Each row is a point on a tangle of strands that fork, close into loops and nearly touch. The rows are in no order.
In the rows, zero is written as 128.
Two points are linked if the straight distance between their rows is under 136. Some points are linked to none.
vamom: [166 157 144 143 104 160 107 125 150  87  72 190 152 131 161 167  88 126
 155 112 143 188 198  96  78 155 133 153 142]
vone: [113 119 109 163 118 173 167 137 100 155 189 128 148  89  95 100 119 171
 154 175 112  71 115 127 150 155 103 165 129]
Sogep: [152 118 150 130 210 133  97 118  67 172 112 116 120 136 113  98 135  95
 151 112 107  76 110 189 102 106 109  82 116]
zemi: [ 98 133 120 138  92 133 142 126 174 116 124 167 136 107 141 158  95 191
 105 124 104 144 162  71 159 137 148 165 158]
sofo: [164 136 128 133 125 144 155 117 127  84  60 163 150 131 122 176 104 154
 136 108 117 156 213 132  91 173 145 162 139]
Gobap: [144 138 133 128 180 132 141 112  86 166 163  84 115 126 124  65 124 118
 150 154  98  51  80 161 125 123 122  83  94]
kaz: [171 104 143 129 186 133 100 138  99 151 110 103 126 146 143 134 111 105
 146 133 157 108 122 177  90 155  86  95 128]
Vuki: [114 124  80 178 104 171 191 139 125 116 172 100 125 114 109 142  95 163
 146 188 135  82 138  99 131 157 117 156 145]
dag: [157  83 122  89 153 102 115 137 112 125 140 140 157 143  99 176 154  88
  98 114 153 180 131 140 159 123 127 150 132]
Duna: [120  83 151 114 147 106 153 126 167 111 110 109  80 153 161 141  93 112
  98 109 174 126  50 126 118 100 159 123 165]
tisef: [106 120  90 118 142  77 107 110 124 103 115  98 109 159  77 147 127 103
 140 151 125  57 136  90 124 113 156  87 115]
fad: [143  86 107 146 125 130 151 107 111 104 123 149 144 119  80 207 137 122
 135 123 160  94 154  61 146 103 128 147 136]
didiz: [118 125 143 127 114 126  81 159 133 136 126 220 178 116 121 137 128 164
 128 105 114 207 158 130 130 154 118 175 150]
sime: [ 73 150 125 182 158 135 124 143 125 153 103 147  67 127 172 130 120 157
 124 124 169 100 113 135  95 129  96  92 160]
vozi: [108 115  80 153 131 132 161 138 110 146 179  95 102 125  97 134 144  97
  93 163 135 103 117 124 160  78 127  78 139]
vuba: [135 164 141  92 136 106  99 135 138 129 132 111 136 104  95 106 176 131
 139 129 109 176 183 161 158 115 111 167  51]
gipu: [101  85 143 137 142 101 208 119 138 108 136 127  81 125 132 157 110 108
  95 113 140  73  48 107 143 113 168 122 197]
Fubos: [125 123  88 130 126 139 160 119  86 135 122  76 117 125 116 156 150  78
 109 129 104  74  96  82 142  70 149  50 117]
nar: [158 146 189  92 124 131  89 120 137 116 114 122 130  97 138  43 172 115
 209 107 103 142 128 139 122  97 101 108  70]
sog: [ 94 132 148 119 119  87 141 152 197 136 172  76  91 123 193 122 114 144
  77 152 161 121 117 145 136  96 131 165 120]
Mokub: [ 60 116 108 146 135  60 134 120 113 128 148 142 125 151  69 142 137 156
 107 136 133  96 152 136 152 143 143 161 131]
Vela: [121 104 148 155 137 112 144 122 160 110 147 106  95 115 141 118 112 165
 151 155 160  78 146 108 128 110 122 151 110]
fub: [168 138 189 119 121 116 101 137 161 133 114 109 107  77 156  95 126 150
 146  99  94 114 190  99 121  65 121 131  47]
Mizu: [138 132 178 137 139 111 100 154 147 157  57 163  86 105 174 108 118 161
 124  65 112 118 141 142  87 108 140 123 103]
vir: [ 86 151 120 128 130 112 117 123 116 134  96 186  98 110 124 127 186 103
 116  60 124 167  80 140 133  78 139  92 158]
Gik: [ 78 105 102 153 104 142 153 136 142 148 214 135 135  95 120 123 121 174
 101 160 110  88 112 107 193 103 120 175 136]
Fubeb: [122 150 114 113 102 194 126 148 114 147 122 150 164 101 151 133 151 145
 103  99 102 192  88 137 147 137 109 112 146]
Furud: [170 171 153  87 113 166 112 148 132 121 114 146 201  99 137  95 138 127
 182 122  85 238 205 148 136 152 104 143 102]
guda: [ 85 119 120 156 138 121 104 145 143 135 167 137 135 152 145 138 130 130
 108 146 173 157 108 154 128 179 108 137 150]
fup: [107 129 115 121  96 127 135 134 159 132 211 110 151 101 102 123 160 149
 118 147 105 136 127  93 192 101 127 156 101]
diz: [123 155 140 123 128 117 134 126 169 160 150  60  95 113 203  89 114 143
  91 137 116 105 107 141 133  99 117  97  99]
temas: [148  93 128 158 127 156  80 103 135  85 150 164 134 150  96 120 133 123
 217 168 176 118 115  99  85 165 110 151 162]
Malab: [109  91 130 133 164  73 143 142 127 137  82 137 110 140 155 199 129 120
  67  81 168 105 137 116 127 101 141 119 151]
bem: [189 113 131  77 132 149 141 121  93  98 136 112 184 144  81 113 150  74
 186 149 143 141 110 159 140 153 126 134 124]
nid: [140  89  98 104 110 137 129 138 168  95 151  74 140 163 139 160  43  95
 122 175 138 118 106  86 109 162 175 124 173]
Tiv: [136 148 142 123 121 165 193 110 157 111 148 110  97 103 149 121 168 115
 119 111 148 174  44 143 143 122 125 126 143]
lakiv: [147 104 127 123 155 114 136 126 111 126 171 112 123 126 118 152 152 102
 139 145 192 158 105 158 145 148 105 149 134]
vev: [ 99 181 117 120 121 180 130 135 116 176 149 121 126 103 173  90 156 157
  91 113 105 167 113 182 141 141  98 111 125]
boz: [108 169 121 107 107 103  92 112 114  93  77 172 129 159 120 132 146 106
 119  86 117 194 117 157  96 193 168 101 141]
kez: [ 78 170 137 127 143  79 142 106 139 130 109 100  76 117 143  82 165 131
 116 104 113 121 100 165 122  76 148 131 104]
dovo: [156 138 126 115 121 138 137 124 115 120  72 156 149 126 109 132 147 140
 143  95 124 133 165 133 113 147 130 139 118]
tel: [107 179  96 154 125 126 104 138 127 117 148 128 134 145 125 120 149 145
 129 160 143 156 154 163 131 159 111 121 107]
bufe: [199 135 145  96 115 185 114 120 134  86 115 147 208 133 144 126 116 109
 180 150 107 204 186 120 123 174 120 142 120]
nom: [102 181 141  98 129 115 138  96 118 144 100 142 100 104 113  86 178 101
 125  78  89 144  89 153 137  75 152  80 113]
ros: [100 136 154 127 127 104  78 161 158 151 108 178 129 119 147 123 117 164
 103  77 125 156 138 140 101 135 131 151 138]
Gobe: [170  83 139 100 138 141 106 114  81 118 150 176 177 165  63 129 158  59
 178 140 162 160  81 143 118 160 125 149 143]
gure: [106 145 153 100 119  72 120 139 204 120 124 102  99 132 185 117  85 166
  91 123 128 135 163 121 104 131 144 165  99]
ruze: [131 119 101 126 111 122 119 131 162 104 128 108 141 169 167 161  62 128
 107 164 133 141 138 117 100 204 144 112 161]
gazi: [176  94 185  69 166 124 155 117 110 139 131 144 121 105 107 114 174  90
 133  68 132 163  90 154 157  95 135 185 122]
zim: [106 145 106 182 151 178 199 121  75 151 170 134 104 165 105 126 136 116
  79 149 176 136  96 216 161 194 110 135 143]
golof: [194 106 189  78 130 114  87 109 137 121 117 104 144  93 119 101 153 106
 190 101  99 126 161  96 145  74 103 145  70]
pak: [143 121 109 161 195 146 160 114  52 159 126 113 122 148 108 129 158  85
 135 135 141  96  98 162 129  95 106  66 145]
zolu: [ 90 125 126 154 152  98  87 145 155 131 119 121  79 129 159 114 100 159
 143 157 156  73 126 109  86 122 115 118 135]
Zupip: [108 126 123 150  92 172 138 117 147 107  96 193 164 113 133 164  97 161
 138 104 110 146 135  66 128 150 145 148 199]
Pof: [145 113 143 115 138 128 183 112 149  96 119  92  81 145 147 119 139  83
 152 120 163 146  45 164 113 129 146 115 145]
nopo: [163 117 125 122 142 152 133 100  96 151 118  88 118 121 118 105 127  97
 162 137  93  46 104  97 124  86 128  56 108]
Pubar: [ 79 123 113 164 133  71 158 128 111 139 118 130 134 169 116 150 117 185
  80 143 132 100 182 156 143 184 150 190 125]
suga: [123 102  73 127 126  85 100 132 113 112 128 112 136 173  94 173 136  61
  96 138 163 113 121  92 140 103 151  77 152]
Zivin: [172 103 123 166 150 158 109 124 117 105 159 125 148 150 117 125 109 155
 211 192 160  86 146 129  91 197  97 148 136]
forop: [104 141 114 127 127 114 150 129 142 162 204  43  89 131 164  82  87 112
  96 171 121  63  69 135 131 104 135  95 133]
Givut: [140  86  94 170 114 140 154 136 137 128 167 121 151 118 106 180 103 154
 144 166 133 106 181  71 155 134 112 167 130]
lor: [141 173 133  74 138  71 122 114 127 114 116  67 131 156 113 102 134 116
  96 124  73 137 141 182 140 152 164 143  66]
Ket: [ 69 125 101 151 115 100 193 112 130 112 128  89  78 158 118 142  99 127
  84 150 130  83  84 129 146 128 168 102 172]
san: [102 157 137 118  85 122  95 120 186 112  96 160 154 115 145 118  96 182
 142 132  60 146 162  78 116 141 173 139 119]
vuzek: [174 148 129 112 113 163 101 125 155 111 139  98 165 133 152 116 107 114
 160 167 110 177 142 116 113 163  96 107 124]
gurid: [159 108 120 164 177 152 130 135  73 149 123 127 140 155 118 143 113 140
 158 149 160  90 155 157 102 175  87 138 143]
zate: [178  80 130  85 126 134 143 118 123 126 175  90 147 149  77 115 120  69
 147 160 118 118  60 127 158 122 143 145 127]
rira: [ 94 150  83 127 116  99 128 129 145 115 166 132 157 126  80 144 144 158
 122 159 126 156 175 126 162 146 127 161 111]
Nonok: [154  54 116 104 133 129 128 130 144 129 193  96 141 128 106 132  72 100
 118 171 146 117  67  97 137 135 151 139 159]
nomu: [120 125 165 128 156  80 134 134 136 149  79 141  64 104 149 118 152 119
 109  65 133 115 109 139  96  43 142 126 118]
kefi: [132 128 130 151 107 199 201 103 133 102 155 154 122 121 133 129 147 151
 128 145 157 213  59 149 147 160 110 166 167]
Zemu: [129 162 177 102 129 122  96 140 110 123 111 156 139 104  87  78 196 118
 186  80 107 175 165 174 133  92 122 132  76]
Munon: [118 119 109 169 114 176 192 133 135 125 194 130 124 152 125 140 121 108
  78 151 182 180  65 185 173 175 111 161 156]
fipu: [114 148 144  72 116  55 111 131 162 127 127  81 128 140 145 116 113 167
  85 132 108 159 175 157 138 139 153 192  79]
zafa: [154  99 132 116 124 160 114  97  88  99 122 194 156 142  78 136 152 102
 192 121 163 129 120  98 110 153 119 154 166]
Vut: [125 154 128 158 138  91  96 134 153 116 140  99 144 143 141 106  90 178
 139 169 122 119 203 158  87 181 127 184  80]
gom: [120  79 120 130  98  95 107 121 135 104 125 178 146 124  85 173 162 132
 131 114 113 131 167  74 158 101 135 155 138]
seki: [136 170 154 106 116 144 125 128 168 151 137 101 133  92 183  63 129 160
 106 135 103 133  99 152 107 131 108 132 104]
Vuk: [128 135 137 142 126 123 174 135 165 109 188  70 105 124 179 106 114 153
 129 165 168  94 123 150 121 130 110 182 104]
pago: [118 121 114 182 145 163 146 132 106 155  92 157  99 111 154 185 140 135
 122 112 127  79 143  74 127  72 103  79 143]
vora: [161 151 155  79  95 175 119 133 135 144 120 134 179  90 139  98 150 124
 145 102  76 213 129 145 152 125 116 131 104]
Nit: [114 122  78 200 145 163 182 131  54 159 163 126  94 153 102 137 133  89
 113 155 159 104  87 141 148 113 125  69 175]
Nezi: [115 158 112  96 118  87 126 103 123 108 113  69 119 165  92 113 109 115
 111 145  83  90 126 131 126 139 166  95 102]
goke: [138 140 139 139  95 165  81 152 124 137  63 191 133 111 149 119 139 114
 150  66 109 144 152  76 101  83 120  86 113]
Bur: [176 136 163  54 158 119 160 105 105 164 114  35 114 110 147 104 134  84
  96 115  84 130 119 175 155 100 121 124  87]
gaf: [ 92 144 106 154 125  73  98 145 136 121  90 147 142 160 130 144 100 190
 129 138 121 134 213 143  94 195 142 180 108]
Zase: [ 71 127 104 129 129 104 133 132 142 150 155  85  96 151 136 112  75 129
  82 173 122  52  86 121 129 146 152 104 156]
firig: [134 182 136 116  81 148  72 140 134 136  80 164 145 115 141  89  94 174
 118  97  59 131 184 112  99 148 147  89 100]
maluk: [122 131 131 140 110 141  94 124  96 109  70 209 119 117 111 150 172 111
 139  60 129 131 127  94 115  87 122  94 156]
Pes: [ 89 165  94 161 126 154 151 125 110 153  99 143  90 109 161 121 127 161
 114 126 113  65 116 122 108 113 120  68 153]
kif: [155 116 107 104 110 130  78 132 115 117 122  89 159 148 110 156 135  67
 129 154 141 136 128 104 133 100 129  74 102]
bif: [111 106 117 155 127 156 134 155 111 137 103 157 124 119 166 204 131 134
  82 109 166 130 124 109 128 107 100 109 173]
dar: [158 128 147 130  98 173  59 132 135 113  64 205 168 137 160 142 109 125
 168  94 150 146 166  69  66 115 122 117 168]
Nuni: [117  89 120 137 120  87  95 150  88 154 131 197 153 136  90 171 157 119
  91  95 153 158 155 108 165 115 126 157 150]
Pir: [154 144 156 124  93 141  79 162 118 162  61 160 150  90 125 108 112 148
 130  78  65 102 193  94 125  88 132  73  74]

A fork is a point with three links, a tip a point with one. Leave the first point through the second and follow the links. Name the first fork or tip that comes.
Givut / fad: rira
zim / Munon: diz
Zase / Ket: zim
Zivin / temas: ruze
Malab / bif: sog

A tip is a point with one link. Name the tips that can be reached along the links from each point below, in the order of the rows.
Vuk: Malab, zim, vuzek, kif
zemi: didiz, dovo, Zupip
Givut: Vut
Nonok: ruze

How many points has the smallest loop of links through each point below? Write 0 if it is on no loop.
Nuni: 13
pak: 7
bufe: 0

Name the points in between on the shortest way along the links from the first point to the second, in order.
zemi / nomu: san > firig > Pir > goke > maluk > vir > nom > kez
Ket / pago: Zase > forop > diz > sog > Vuk > Vela > zolu > sime > Pes
gure / zim: sog > diz > forop > Zase > Ket > gipu > Duna > Pof > Tiv > kefi > Munon
nopo / Gobe: Gobap > Sogep > kaz > gurid > Zivin > temas > zafa
fad / Pubar: Givut > Vuki > vone > Gik > fup > rira > Mokub
Pubar / gom: Mokub > rira > tel > guda > lakiv > dag > Nuni
